Points on a hilly landscape, in no order, each with its height.
From any point a climber steps to the highest of the 2 points nearest to it. It stops when none of these is higher. Distance is the straight distance between rows; heights are no part of it.
k550: [ 40  -8  14  26   7   0  30  18 -37  24 -13  10  30 -19 -51 -34  -9  15
 -72  24  28 -15  12 -58  13  12  30   0 -38 -60  37   8  -9  27  15 -10
  17  39  -5  -1 -31  17  26 -10  27 -16]  (h 482)
k36: [ 75 -14  48   8  42 -24  27  10   3  22 -54 -40  47  -9 -42 -69 -43 -19
 -57 -19 -48  20   7  -1 -48 -22   2 -14 -20   7   8   2  16  20  -3 -26
   4   8  18  12 -22  15  35  33  57  12]  (h 394)
k102: [-62  51  27  39 -23  -4  -8  11  26  53  -5 -25 -44   2 -11 -14   8 -36
  58 -29  17   1 -43  14 -40 -36 -86  13  13  16  -9 -30  20 -20  51 -25
  19 -39  31 -27  20  12  12  33  16   8]  (h 238)
k822: [ 19  21  36  14 -30  14 -40 -24 -16  40  34  12  21 -11 -43 -42 -15  -8
 -60 -12  53   3 -21  27   7  -9  54  24 -75 -37  41  11 -25   0  47  -2
  11  42  21  22 -75  37   6   3 -14  15]  (h 665)
k981: [ 41 -10  49  18  23   9  -3 -31 -33  15  10 -50 -13   0 -35 -42 -25  -3
 -37  25  -5  17  17 -50 -14  40 -13  49 -79  10  18   3  29   3  18  11
  24 -29 -33 -19  -1  29  35  16   7  11]  (h 402)
k789: [ -7 -14  21 -14 -16  21  27  16  40  12 -20  26 -48  40  17   9  18  18
  41  56 -54 -32  35 -28 -23  58 -11  41 -14  23  -5 -31  29   9 -47  30
 -71 -45  -7 -37  18  49 -13  43  20 -19]  (h 90)
k181: [ 16 -20 -36 -14   1  11  28  43  17 -39 -41  52  30  22  30  29  13  74
 -19  30  -2 -46  33 -49 -24  21  11  21  -4 -27  13   8  13 -22 -48  31
 -72  20  -8  26  -6  15 -15  -2  -1 -68]  (h 560)
k982: [ 20 -14   8 -64  32  43  18   7  -2 -12  16  57  81  13  14  -5  16  26
 -29  20  33 -34  43  16  26 -36  30 -16 -47 -30 -27  38  13 -12 -51  29
 -33  25 -27  51 -49   4   6 -14 -49 -12]  (h 194)
k52: [ 29 -53 -24  16   4  -2  38  42 -14 -22 -12  31 -11 -23  -6 -12 -15  21
 -34  16 -54 -14  46 -18  15  49  -3 -37  15  10 -21   1 -23  35 -80 -27
 -36 -25   3  38  56  -9  17   2  31 -14]  (h 409)
k715: [ 19   6  39 -21  16  -7 -11 -36  -8 -14 -27 -46  64  10  -4 -13  -3   5
 -39 -15  30 -13 -20  26  -5 -28  21  31 -76 -46   2  37  -5 -74  22  23
  10  26  -6  37 -72   8  38   5 -22   7]  (h 840)
k79: [ 17 -14  55 -14  28  -9 -25 -22   6 -38 -28 -64  27  29  13  -5  19   7
   5  13 -22 -31  15   0 -30   1 -32  47 -49  23  -1  38  54 -66  15  35
  -6 -77 -40   5 -26 -19  43  41 -27  -3]  (h 641)
k381: [-61  29 -62  15  -8   1 -15  -7  38 -29  -2  66  -1  38  40  20  27  26
  51 -33  44 -47  13 -40   8 -46 -33 -18  35  18 -52  24  18 -41 -35  13
   4  26 -51   9 -10 -22 -23 -21 -71 -11]  (h 844)
k30: [-72  65 -21 -13 -41 -10  -9 -33  39  -6  19  46 -88  53  31  50  46  21
  45   2  18 -32 -15  49   6  16 -42 -19  10 -23 -22  30  15 -37   4  12
 -19 -48  25 -20  -4  22 -39  22 -76   3]  (h 172)
k9: [ 29   3  -8 -10  69 -55  23 -12  -4 -74 -36  -3  54   9   3  -1   4  19
 -22   8 -33 -45  31 -20  21  19   6  -1 -17 -55 -50  11   8 -69 -15  18
   2  51 -39  32   6 -22  13 -39   8  -1]  (h 670)
k733: [ -4   3 -14  -8  82   5  60  29 -11 -38 -23  42  61 -49 -15 -37 -50   7
  -1 -25 -19 -27  28 -52  25 -33 -19 -22   0 -17 -53   1  -2  29 -69 -43
  14  11 -23  56  15 -10  12 -55  32  -9]  (h 122)
k516: [-45  58 -54   0  16  -3  13 -11  23 -13  25  12 -60  -9  35  60  32 -12
  14 -13  42   9 -69  38   3 -18  20 -69  66 -34   4  -5  -3 -29   5   0
  33  30  33  15  63 -36 -43 -43 -22  38]  (h 276)
k560: [ 16  15 -15  22 -57 -32 -76 -16  -3  31  50  -4 -62   5 -48 -13 -12 -49
   9  -9 -21  63  -4  61  -4  43  -1  25 -32  27  21  -2 -13  53  78  -6
  29 -39  52 -25 -42  26   7   9  18 -13]  (h 650)
k722: [-46  31  18  29  -3 -12 -35  19  23  47  24 -73 -23 -34 -22  -7 -21 -67
  36 -55  -8  49 -44  17 -33 -52 -52   7   5  54  24 -30   1  -1  61 -38
  55 -25  25 -32   0 -12  -4  21  25  18]  (h 218)
k831: [ 30 -16  25 -13  65 -27  36 -30   5 -66 -56 -23  68  16   3 -15 -16  27
 -21  -4 -22  -4  11   9 -12  25  -2  19 -43 -27 -29  29 -16 -71 -26  48
  -1   4 -33  41 -25  14  34   3 -32  16]  (h 738)
k529: [ 61 -32 -14   0  -2  19  52  16 -39 -12   8  30  22 -13  -6 -20  -8  34
 -67  39 -12  -3  30 -53  30  41  22 -16  -9 -37  10  10 -16  52 -42  -1
 -26  26 -20  24  28  -2  11 -18  17 -31]  (h 442)
k29: [ 35   2  10 -56  50  37  15   6   9 -66   4  50  67  19  21  11   0  26
  -8  19  -6  10  62  44   8  -7   3 -40 -26  24 -34  53  30  -9 -50  32
 -45 -19 -16  37 -26  -2   9   3 -42  10]  (h 209)
k86: [-26  72  -1   3 -58 -16 -50 -17  23 -39  42  28 -64  20   3  31  25  -2
  37   9  26   6 -12  57   8   3 -50 -19 -10 -10 -25  23  56  -1  69  13
 -12 -59  13 -34 -26  -7   5  24 -49  -6]  (h 188)
k556: [ 33  18 -53  29   4 -31   1  16  10 -14 -16  -4 -24  16 -16   2   9 -23
 -30 -14  18  -3 -43  10  16 -13  27 -30  23 -53   4 -20  41 -26  60  -7
 -14  88  -5  16  35 -40  -2 -49  55  -6]  (h 505)
k954: [ 53  -1  31   0   7 -25  17   4  11 -30 -58  -8  39   1 -18 -18 -38   1
 -16   7 -25  13  14  27 -57  17   0   2 -27  10   1  -4  23  -7  -3  13
 -25 -16   9  14 -10  34  43  37  38  -7]  (h 427)
k813: [ 29   3 -17  34 -17  -7  29  23  -9  27 -26   0  36 -19 -18 -36 -37  17
 -25  -7  12  12 -10 -48 -26  -8  22   4  19 -15   4 -27 -12  41  13 -31
  11  57   5  -1   1   3  20 -11  53 -12]  (h 529)
k87: [  2  -1  39  16 -63   8  -1  13 -23  69  -3   7  24 -38  -2 -43 -18  22
 -28   4  27  37  14 -64 -29 -21  40  36  18   9  32  -7 -54  70   2 -47
  30  39  30 -20 -31  12  15   6  25  11]  (h 586)
k277: [-73  51 -77  39 -46  -9  -5  22  -2  31   6  50 -17 -15 -15  -2 -34 -25
   9 -63  45  38 -45  -5 -23 -35 -24  12  19 -30 -15 -17 -18  73  32 -50
  37  26  26  13  -8   4  -4 -23  29  18]  (h 288)
k453: [-38  28 -86  34 -22 -32   7  -6   6  30  -9   4 -57   7 -16  -6 -19 -24
  -1 -54  34  25 -51  10  13  11  -5 -19  28 -39 -35 -30 -18  28  21 -29
  26  33  36  15  43   6 -14 -34  12  21]  (h 313)
k311: [  0 -37  63  -2  12   1 -14 -14  33 -35 -17   3  12  36  31  -7  26  30
  34  32   8 -46  68 -47 -10  13 -41  51 -51  18  -1  30  54 -39 -23  32
 -28 -60 -47 -19 -56   3  31  47 -33 -43]  (h 639)
k708: [ -8 -62  -1  12  -5 -19 -12 -37  -2  19  -4 -54 -56   8  -8  10   0  12
  -9  14 -16 -15  13 -55  13  77  -4  41 -13   1  -8 -10 -24 -43 -12   3
  14 -15 -18 -29  32  27   1  25 -19   2]  (h 59)
k60: [  19   10   16  -12  -10   33  -63  -43  -33   -4   55   -6    7  -10
  -51   -6  -14  -21  -40   -6   33   37  -27   45   40   39   27   18
 -109  -22   33   13   -8  -14   38   19   18   -4   16   20  -46   11
    5   -1  -34    3]  (h 662)
k197: [ 61 -23  15   7  16 -18  51  20 -19  -2 -54 -21  19 -17 -27 -86 -45 -25
 -79  -7 -51  39   0  21   5  -5  43 -53  -6 -18  17  -1 -46  47 -44 -34
 -19  23  52  56   6 -15  45  13  34  20]  (h 439)
k352: [-41  56 -27  59 -37 -23 -26  21   8  51  -1  14 -50  10 -47 -32 -19 -25
  21 -43  32  14 -22 -19 -23 -18 -62  15  -8 -19 -22 -32  21  40  63 -45
  14  -8  24 -31   2  16  15  21  45 -20]  (h 261)
k47: [  9  25  20  20  14   7  17 -27 -14  -9  23 -31  13 -28 -31 -30 -35   4
   6  -1   7  30  -8 -28  -2   4 -28  13 -25  40 -22 -18   3  16  19 -25
  32  -3 -38 -30  16  17  21   4 -10  37]  (h 368)
k207: [-29   0   7 -21 -48  41  -8 -15  -9  17  31  52  43 -11  19 -25   3  50
 -16   7  61 -16  19 -52   9 -11  22  27 -26  20  -8  36 -37  26 -37  -1
  14  24 -29  14 -76  23  -9  11 -68  12]  (h 843)
k268: [ 65 -28  74  -1  45  10  20 -10 -28  46   6  -8  16 -21 -51 -46 -24  14
 -74  28  -9 -32  25 -58 -19  26   8   3 -92 -65  18  10  11  18 -33  19
  14 -27  -7  -8 -33  30  36  20   8  10]  (h 440)
k145: [-35  20 -31 -11  -8  40  57  12  10  17  13  29 -30   2  60  54  55  36
  38  13  20  -3 -40   3  11  -4  -5 -44  71 -11  -2 -10 -24 -10 -34  12
  -8  24  11  28  75 -18 -61 -33 -24  14]  (h 258)
k908: [  4  -9  26   1   1 -40 -59 -48 -10  29  -8 -53  10  -1 -33 -29 -17 -27
 -54 -48  20   1 -19  40 -19 -16  22  38 -58  -3  38  42 -17 -39  65 -16
  33   4  29  35 -91  11  14  19  -2   9]  (h 739)
k326: [ 16 -33  19 -45  19  45 -34 -26 -18 -17  43  -3  47  -7   8  24  16  18
 -26   7  39 -15  29  13  48   3  52  -1 -30  -8  -3  48  -9 -32 -11   6
  -2   6 -11  23 -47 -13  -2  -4 -48 -13]  (h 180)
k706: [  2 -28 -13 -27 -59  39   7 -22 -17 -20  19 -29  19 -40  44  28   1  40
 -10  35  25  52 -10  32   5  17  58  13 -17  51  41  -4 -95   4  17  25
   2  27   3  20 -31  16  -6   8 -29  22]  (h 413)
k498: [-88   3  18 -16 -31  44  15  35  -7  88  16   8 -13 -22  36  18  14 -18
  49 -15  -5   1 -11  -6 -18 -36 -28   9  60  20  19 -56 -43  34 -16 -31
   9 -15  42 -41  43  25 -29  17  26 -19]  (h 207)
k604: [  2  20 -28 -15  25   9  46   8  31 -64 -33  78  60   8  17 -11 -20  41
  31 -12 -12  -8  31 -31  -3 -13 -35 -37  10  39 -53  10  -9   9 -64  18
 -11   0 -70  49  -2  11  -3 -21 -45  13]  (h 514)
k665: [ 50 -42   3  35  23 -25 -32  -2 -23  24  -7 -91 -16   7 -34 -29  -3 -52
 -47 -33 -36  42 -28  -3  11   8  -6 -27   3   1  45 -10  45  -8  45  -8
   1  38  19 -27  27 -48  -4  -5  48 -20]  (h 610)
k914: [-24 -26  35 -19  -6  14  23 -29   6  39   5 -31 -91  39  31  28  42  -2
  40  40 -49 -20   4 -17   2  57  -6  33   5  18  14 -28  -5 -52 -30  40
 -23 -44 -11 -43  51  39 -41  40 -17   4]  (h 74)
k746: [ -31   17   24  -17   31  -10  -19  -19   28  -12    0  -22  -37   26
   28   54   51   22   47    9  -12  -47   -3   25   -9    0  -40  -35
   50    2  -20   15   19 -103    8   22    6  -51  -15  -45   48  -16
  -32   17  -63    8]  (h 132)
k230: [ -32   13 -107  -31  -20    4  -14  -26   30  -46   -1   60  -52   15
   49   72   26   38   -4    3   35   -7  -21   23   31   10   19  -18
   36  -16  -24   21  -23  -19    6   39    3   35  -15   34   12  -25
  -29  -31  -71   18]  (h 706)
k389: [  7  43 -36 -17  34   2 -17  -2  17 -54  40  28 -11  -2  26  67  16   1
  -5   0   2  -8 -27  28  11 -21  26 -56  59 -47  -3  18  31 -26  16   8
 -16  48  -9 -14  60 -62 -15 -39 -22   3]  (h 293)
k639: [ 27   9 -53   7  -2 -36  45  -6  31 -45 -38 -22 -28  15  28   8   1 -32
  -4  -3   8   5 -53  -2  29  -3  15 -32  47 -53   2 -36 -10 -26   6  10
 -12  84  -9  40  73 -44 -20 -73  32  29]  (h 542)
k14: [ 41  15  39 -20  20   6 -38 -33 -24 -22   1 -83   2  11  -2   0   7 -26
 -17  22 -30  50 -27  28 -38  14 -38  29 -57  48  41  14  53 -27  64  35
  11 -64 -35 -13   1 -23  28  21 -21  31]  (h 719)
k687: [ 10  13 -62 -17  43 -25  34  35  31 -55 -41  77  22  -2  31   4   5  46
  27  -8 -58 -50  31  -2   2   9 -19 -33  31 -10 -62  -6 -24 -23 -84  38
 -31  14 -50  74  56 -27 -23 -65 -11 -11]  (h 558)
k299: [-21  53 -47   8 -19 -62 -38   2  30 -24  -6   1 -31  17  12  28  -4 -18
   7 -43  34 -10 -23  70  -6 -40  23 -15  25 -41 -21  26  17 -12  61  -5
  10  14  48  20 -30 -15  -1 -17  -3  -1]  (h 428)
k410: [ 41  -4 -48  -4  47 -45  81  16   6 -55 -50   4  34 -15  20 -18 -14 -21
  -7  -1 -36 -27 -17 -19  26 -28  14  -4  37 -50 -17 -12 -21  -6 -54  -6
   4  54 -14  67  46 -49   0 -79  49  -7]  (h 589)
k387: [  3 -36   7  -5 -12   4 -40   8 -20  10  31 -30  -6  -2 -11  37  24 -17
   1  19   7   0   9  13  17   3  21   2  40  10  22   2  17  -9  24 -15
   4  -4  12 -34   5 -17  -7  12  26 -22]  (h 329)
k140: [ -2  -8 -18  -3 -30   1  17  12  34 -33 -60  18  51  20  47  10 -13  72
  18  26  24 -13  14 -33 -36  18  10  46 -17   0   1  -6 -14 -53 -19  41
 -36   7  -3   1 -35  46  21  28 -19 -33]  (h 511)
k843: [  9  -9  42  34  27  23 -17  19 -17  43   8 -21 -31 -25 -43   3   1 -27
   7   8 -57  -6  17 -41  -4  27 -58   5  -4   3  26 -44  60  38  -6 -19
   3 -40  -9 -52  67  13 -12   1  77 -28]  (h 735)
k815: [ 12  19  21 -35  31  24 -23  16  37 -64  15  53  35  22  52  33  27  29
  38  13   7 -29  51  27 -12 -29 -26 -41  31  31 -28  38  60 -34 -31  13
 -35  -7 -43 -18  -8 -34 -13   6 -40 -19]  (h 225)
k534: [ 35 -25  14 -27  45  -1  29 -18 -10 -47 -33 -34  38 -20  14  -1 -35  -8
   1  -8 -55  45  13  63  -9   4   8 -23 -12  79  -9  20 -41   4 -45   7
  24 -55  -9  13  -1  19  12  13 -34  68]  (h 593)
k719: [ 60 -33  42 -43  67  12  47 -17 -21  17  25  11  62 -25 -29 -51 -21  -4
 -36  -8 -37 -15  -5  14  54 -35  36 -37 -52 -54 -47  15 -22  30 -74  -1
  -6  -9  -7  44  13  -8  19 -22 -26  48]  (h 151)
k270: [-31  -3  30  45  -6   9 -55 -12 -17  79  15 -29 -77  13 -30 -10  14 -59
  29   3 -39   5  10 -31  -1   3 -33  49   8  12  32 -37  24  53  32   1
  28 -38  16 -59  25   7  12  43  52 -15]  (h 813)
k748: [-27  25  14  32 -33 -10 -25  18  -9  -3   9  48 -11  25 -28 -19  23  17
  14  15  40 -65  40 -66   2 -11 -57  22 -20 -14 -14   2  67  26  11 -15
  -7 -23 -38 -49 -36  14  28  31   1 -49]  (h 223)
k269: [-14  19 -44  24  -6 -21   4 -25  -7 -30   7 -25 -11 -15 -19   0 -29 -10
   7 -33  30  35 -36   8  22  11  -2 -10  18   2 -29 -15 -12   0  35 -16
  31  34 -15  -6  25  -3   3 -11  -8  33]  (h 339)
k371: [ 40   0  41   5  85  -1  55  23 -40 -10   4  17  58 -39 -62 -53 -37 -18
 -49 -11 -32 -16  16 -44  31 -10 -10 -32 -50 -46 -30   6  12  42 -39 -26
  15   3 -10  17  -4  -1  14 -31  30   1]  (h 136)
k313: [ 43 -30 -14 -23  16 -25  50  -8  15 -53 -53 -55  36 -16  32  20 -28   7
   3  -5 -34  57 -14  50 -17  -2  32 -37  24  25  11 -10 -47 -34 -14  27
   6  -6   3  35   5 -15   0  -9 -15  42]  (h 541)
k163: [-44  -5 -19  16 -66  -6  -4  -1   5  46   9  -2  -2 -28  20 -15   4  18
  10 -19  24  15  -3 -23 -21 -24  28  39  48  32   0   2 -91  46   1 -55
  41  22  20 -11 -13   3   2  15   2  22]  (h 648)
k481: [-24   0  34  17 -41  -4 -49 -41   3  34   6 -19 -55   6   0 -29 -11 -17
  -1  22   9  -2  39 -32 -26  19  18  99 -46  10  36  20 -33  23  33   9
  15 -25  20 -32 -75  44  28  56  19 -12]  (h 806)
k228: [ 16  -6 -46  10  11 -26  38  29  22 -43 -45  22  10  14  17  26  14  51
 -15  21 -16 -42  -3 -13  -1  36   3 -10  10 -51 -31  -8  -1 -48 -34  37
 -37  49 -28  30  54  -1 -15 -40  22 -34]  (h 609)
k753: [ 40 -33  26 -34  50  26   1 -49 -21 -35   7 -66  21 -11   4   6 -18 -12
 -21  10 -49  64  -5  39  11  22  -6 -24 -43  69  15  12   9 -13   1  37
  21 -43 -38 -11  10 -16  -2   8 -32  53]  (h 647)
k623: [ 54 -22   5  25  64 -42  -2   1 -22  -4 -39 -62  37  15 -51 -22   1 -34
 -58 -12 -35 -18 -10  -8  18  -8   7 -17 -16 -49  11  14  44 -37  49 -10
   1  44  -7  -3  -5 -35   8 -14  48 -23]  (h 557)
k178: [-12 -18  16   8  15 -23  16  13  39  -3 -22  14 -12  36  23  19  36  48
  59   3 -26 -49  16  -5 -11  32 -41   2  31   8 -25  -5   5 -87 -41  23
 -21 -37 -33 -13  41  24 -35   2 -44 -12]  (h 119)
k354: [ 10  -4  10 -17  -6  -6  15  10  23 -28 -29 -17  19  18  27  38 -23  29
  10  25  10  10 -14  31 -46  27  11  -5   6  11   2 -17  17 -38  13  40
 -32   2  -1  -8   3  19   9  28   7 -26]  (h 467)
k589: [-53  38 -64  58 -25  -9   5  29 -37  33 -14  79  -8  -4 -26  -5 -20   0
 -30 -30  48 -21 -12 -75  -1 -13 -22   8  23 -49 -17  -3  23  77  14 -33
  15  25  -1 -18 -16  -3   0 -23  16 -16]  (h 264)
k23: [  9  12 -32  40 -39  -6 -74  24 -24  32  42  20 -19  -5 -73 -10   5 -41
   0 -27  18  64 -12  38  29  14  26  -9  -2   3  46 -20 -12  61  53 -36
  27  14  59 -28 -13 -16   1 -31  20 -31]  (h 591)
k679: [ 24 -18 -30  31 -14  18 -32  35 -45  21  34   3  13 -13 -44 -14   1 -47
 -30  -9  36  42 -18   5  64  -4  36 -23  40 -30  62 -18  -9  58  26 -34
  16  45  28  -3   3 -57   0 -59  23 -50]  (h 549)
k77: [ -86   34   -4  -19  -30   13  -15  -27   17   45   44   38 -107   40
   -6   22   40  -18   59   -6   -6  -28    9   20   34   35  -54   10
    2   16  -48    4   14   -2    4   -1   -1  -76   15  -44    9   29
  -34   33  -39   10]  (h 158)
k343: [ 50 -10 -20  20  -9  13  62  46 -16   8   1 -10  37 -41  -1 -57 -50  -1
 -37  -2 -19  51  -1 -11  11 -14  26 -20  27   3  28 -27 -42  85 -22 -42
   5  41  24  33  33 -24  12 -23  53  -8]  (h 484)
k266: [-26 -24  20  -5  38   8  23  50  27  48 -14 -42   4 -39   8  17 -17 -37
  29 -30 -23  39 -50  31 -36 -56 -17 -51  61   3  26 -56   6   9  -8 -24
  -6   9  58   6  56 -12 -23  -5  57 -12]  (h 171)
k738: [-30  20 -97  -6 -14   7 -18  -9  21 -57  -8  78   5  37  32  31  33  26
   0   2  56 -39  11 -46  27 -18   1  16   1  -4 -32  45   4 -12 -16  39
 -13  61 -49  45 -37 -36 -13 -39 -72   2]  (h 774)
k412: [-32  10 -28  13 -74 -28 -24 -24  -4  16  21 -15 -37 -23  -5   4 -18  -7
   8 -12  23  38  -2  37   0   5  28  18  -7  44  10  10 -84  29  37 -32
  35   2  17  -6 -42  34  -4  12 -13  46]  (h 722)
k425: [-20  -2 -23 -35  -6  23  17  21  37 -24   1  45  17  13  62  64  22  45
  50  21   0 -16   0  15  -7 -27   3 -46  74  29  -5   9   5 -10 -35  17
 -24  -1 -10   2  13 -23 -34 -18 -45   0]  (h 241)
k304: [  4 -28 -18   0  28   7 -25  25 -18  -6  33   1 -26  -3 -11  53  27   7
 -11  18 -10 -22   5  -4  48  12  11 -33  46 -32 -11  -2  42 -20  -1 -15
 -17  20  -7 -22  66 -47 -18 -24   7 -36]  (h 310)
k881: [ 30 -61  16 -14  58  -3   5  20 -25 -29 -32  -7   5  -5 -11   2 -24 -29
 -14  -6 -69 -16  45  22   3  20   9 -16   9  21 -15  17  19  16 -67 -19
 -10 -63   9  14  33 -10  13  14  29   1]  (h 379)
k139: [ -9   2 -62  -7 -36  21   6   2 -19 -17  14  45  45   8  28   6  12  38
  -9  -5  50 -13  -3 -34  13 -30  32  16  29  10   0  39  -7  34 -10  10
  -6  47 -29  27 -42 -16  -6 -23 -38   0]  (h 767)
k362: [ -3 -38  39 -44  -6  38   6 -27  10  10  23  15  11  -2  27 -24   2  45
  19  36   7  -4  61 -59   3  26  34  38 -32  48  -6  23 -36  15 -47   6
 -13 -27 -25  -9 -51  37   4  23 -27   4]  (h 763)
k358: [ 31 -58  44 -38  12  24 -28  21 -26  -4  19   1  24   1  10  23   9 -16
  18  37 -29  -5  56  27  10   8  40  13  23  41  19  20  29  33 -28   5
 -26 -34  16 -14  -5 -12  -4  19  32 -13]  (h 352)
k400: [-42  12 -15 -21 -50  -8 -49 -44   8 -10  43 -18 -81  -9  13  53   7   0
  39  19   0  34   2  56  27  23  10   4 -24  50  18   4 -47 -16  63  16
   8 -52   6 -37 -33  20 -23  28 -34  32]  (h 815)
k443: [-13 -37  49   5 -15  -1 -13 -10  17  10 -15   7  29  14  23 -32  14  22
  28  16  15 -62  60 -42  -9 -13  -4  37  14  29  -3  14   1  -2 -36 -13
   8 -43 -16 -25 -58  22  13  34 -16 -26]  (h 698)
k474: [ -7  39 -37 -18  27 -10  28 -14 -10 -53 -17  27  62  -4  24 -13  -4  -5
  10  -6  40 -26  -8 -19  35 -49  21   3  20 -22 -36  11 -13  -4 -18   3
  19  64 -42  42 -19 -33  21 -67 -14  23]  (h 696)
k215: [ 50 -26  19 -17  -4   1  16  -5 -12 -15   7 -76  51 -28   5 -21 -22 -22
 -26 -15  -8  69 -31  51 -13 -11  42 -31 -16  50  34 -10 -55   6  20   1
  16  36  16  25 -20 -13 -10  -8   9  48]  (h 492)
k700: [-49 -13  -1   9 -31  15 -12  54  14  81   0 -14  -8 -46  10   1  -5 -42
  34 -24   1  44 -31   4 -36 -46 -13 -10  42  28  40 -70 -34  39  18 -40
  14  35  57 -18  20  -6 -11   7  65  -9]  (h 189)
k757: [-61  20  -7  53 -19   5   5  44 -14  37  -3  68 -13   0 -25   1  26  23
  15 -10  22 -76  15 -79  -8 -13 -69  10  34 -25 -27 -19  38  32 -17 -15
 -13   5 -23 -46  18  21 -15  -2  33 -36]  (h 242)
k130: [-24  16  36  -5  39 -20 -21  -4   0  20   9 -60 -33  -2   9  53  28 -21
  24 -13 -19 -12 -55  39 -30 -20 -21 -44  53   2   3   8  39 -60  14   0
  11 -35  32 -39  52 -13 -21  10 -10   6]  (h 146)
k559: [  -3   15    8   -3  -44   19  -65  -45  -27    5   56    1  -49   10
  -41  -16  -22  -18  -21    5    9   40   10   24   10   58    9   79
 -100   12   27   24  -23   20   49    9   18  -58   25   -3  -72   39
    2   24  -23  -10]  (h 721)
k603: [ 38   6 -18 -21  35 -19  53   4  -8 -10 -32  -7  78 -12  -4 -37 -10 -31
  -9  -5  30 -19 -15 -25  29 -59  49  -6  26 -50   3   8 -19  13 -12 -21
  16  62   1  58 -26 -33  11 -49  41  18]  (h 643)
k218: [-38  44  16  -7 -44  13 -25 -10   5  34  54 -16 -81   2  11  43  28 -32
  43  27   3  43 -33  58   0  20   0 -16  18  33  19 -36  -5 -16  55  24
  -7 -33  36 -66  12   7 -22  25  -6  33]  (h 900)
k462: [ -8  41 -12  33 -26 -28 -13  19  22   1 -22  15  -7  29  -1  23  12 -10
  17  -4  49 -26 -31  19 -40 -39   9 -17  38 -27  -1 -12  62 -27  62   7
  -8  36  15  -8   5 -20   0   5  34 -25]  (h 464)
k132: [-19 -12   7  -5 -16   9  43  30  27  25 -21  57 -17  31  30  -1  38  47
  49  15 -24 -50   6 -25 -20  36 -23   7  41  13 -33 -29  -2  -7 -74  13
 -52 -16   4 -11  59  51 -46  28  -5  -5]  (h 105)
k909: [  6  15  48  -2 -27   1 -26 -25  12  16  19 -57 -41  16   5  20  20 -20
  36  35 -28  30 -19  22 -38   0 -19  28 -15  57  29 -13  34 -19  62  34
  -8 -41  -7 -36   2   2   6  41  12  15]  (h 802)
k628: [ 46 -61  32 -49  16  51  11 -19 -43  29  54 -10  58 -31 -10 -19  -1   8
 -48   6   6  10   8  24  47   0  62  -4 -33 -21   4  20 -41  29 -38   6
   4  16  -6  38  -7 -10   8 -22 -39  14]  (h 166)
k229: [-58   2  31  10 -69  -4 -44  -9   8  69  15  -5 -58  15  -1  -7  24 -35
  41  15 -11 -13  28 -14 -13  -7  14  70  18  22  23 -28 -16  41  28 -14
  10 -32  24 -67 -29  31   5  47  35 -13]  (h 910)
k317: [-116   22   -9    9  -31   26    1   17  -17   56    5   54  -32   25
   12   11   36  -10   44  -24   38  -37  -30  -20   -2  -25  -50   12
   45  -20  -10  -23   24   17  -18  -38  -14   -8   24  -33   22   18
  -42   13    6  -22]  (h 224)
k285: [ -6  -5  29   4  51   0  32  25  11   9 -19 -30 -24 -17  17  24   0 -11
  21 -21 -43   3 -36  42 -17 -12 -26 -57  50  10  -2 -36  19 -37 -35  -8
 -11 -23  25   5  93 -11 -32  -9  28   7]  (h 159)
k705: [ 34 -34  61 -35 -15  29 -10 -24  -9 -12  33 -59  49 -26  18  11 -13  -7
 -12  20 -14  48  -7  55 -26  12  45  24 -64  59  55  -5 -49  -7  19  20
   6 -10  -2  10 -56  36  -2  13  -8  30]  (h 451)
k781: [-18  32   2  22 -34  -6 -51 -19   4 -27  29   4 -44  17 -38 -22   2  -7
  16  15  28 -12  27   8  23  13 -47  37 -42   5 -16  25  52   9  60  -1
   0 -62 -13 -17 -56   2  30  32 -27 -23]  (h 204)
k663: [ 52 -46  20  26  17  10   9  27 -12  28 -10 -44 -14  -9  -6 -28 -32 -40
 -18 -19 -52  45   0  -5 -12  14 -14 -20  14  30  30 -43  15  33 -13 -23
 -13  -7  28 -24  58 -10   8   0  62  -7]  (h 669)

Call two points neighbours if one is among the 2 nearest of the other. Go from one point of each pair to the other, from neighbour to neighbour, staying as high as possible. Name the lowest point that can't be avoided.
k381 and k207 => k139
k229 and k207 => k556
k218 and k207 => k311
k715 and k229 => k60

For each start below, name every point that the climber comes to, in order.
k371 => k719 > k628 > k326 > k982 > k29 > k815 > k425 > k145 > k516 > k389 > k304 > k387 > k358 > k881 > k52 > k529 > k550 > k813
k746 => k130 > k285 > k266 > k700 > k498 > k317 > k757
k462 => k556 > k639 > k410 > k603 > k474 > k139 > k207
k705 => k215 > k313 > k534 > k753 > k14 > k909 > k218
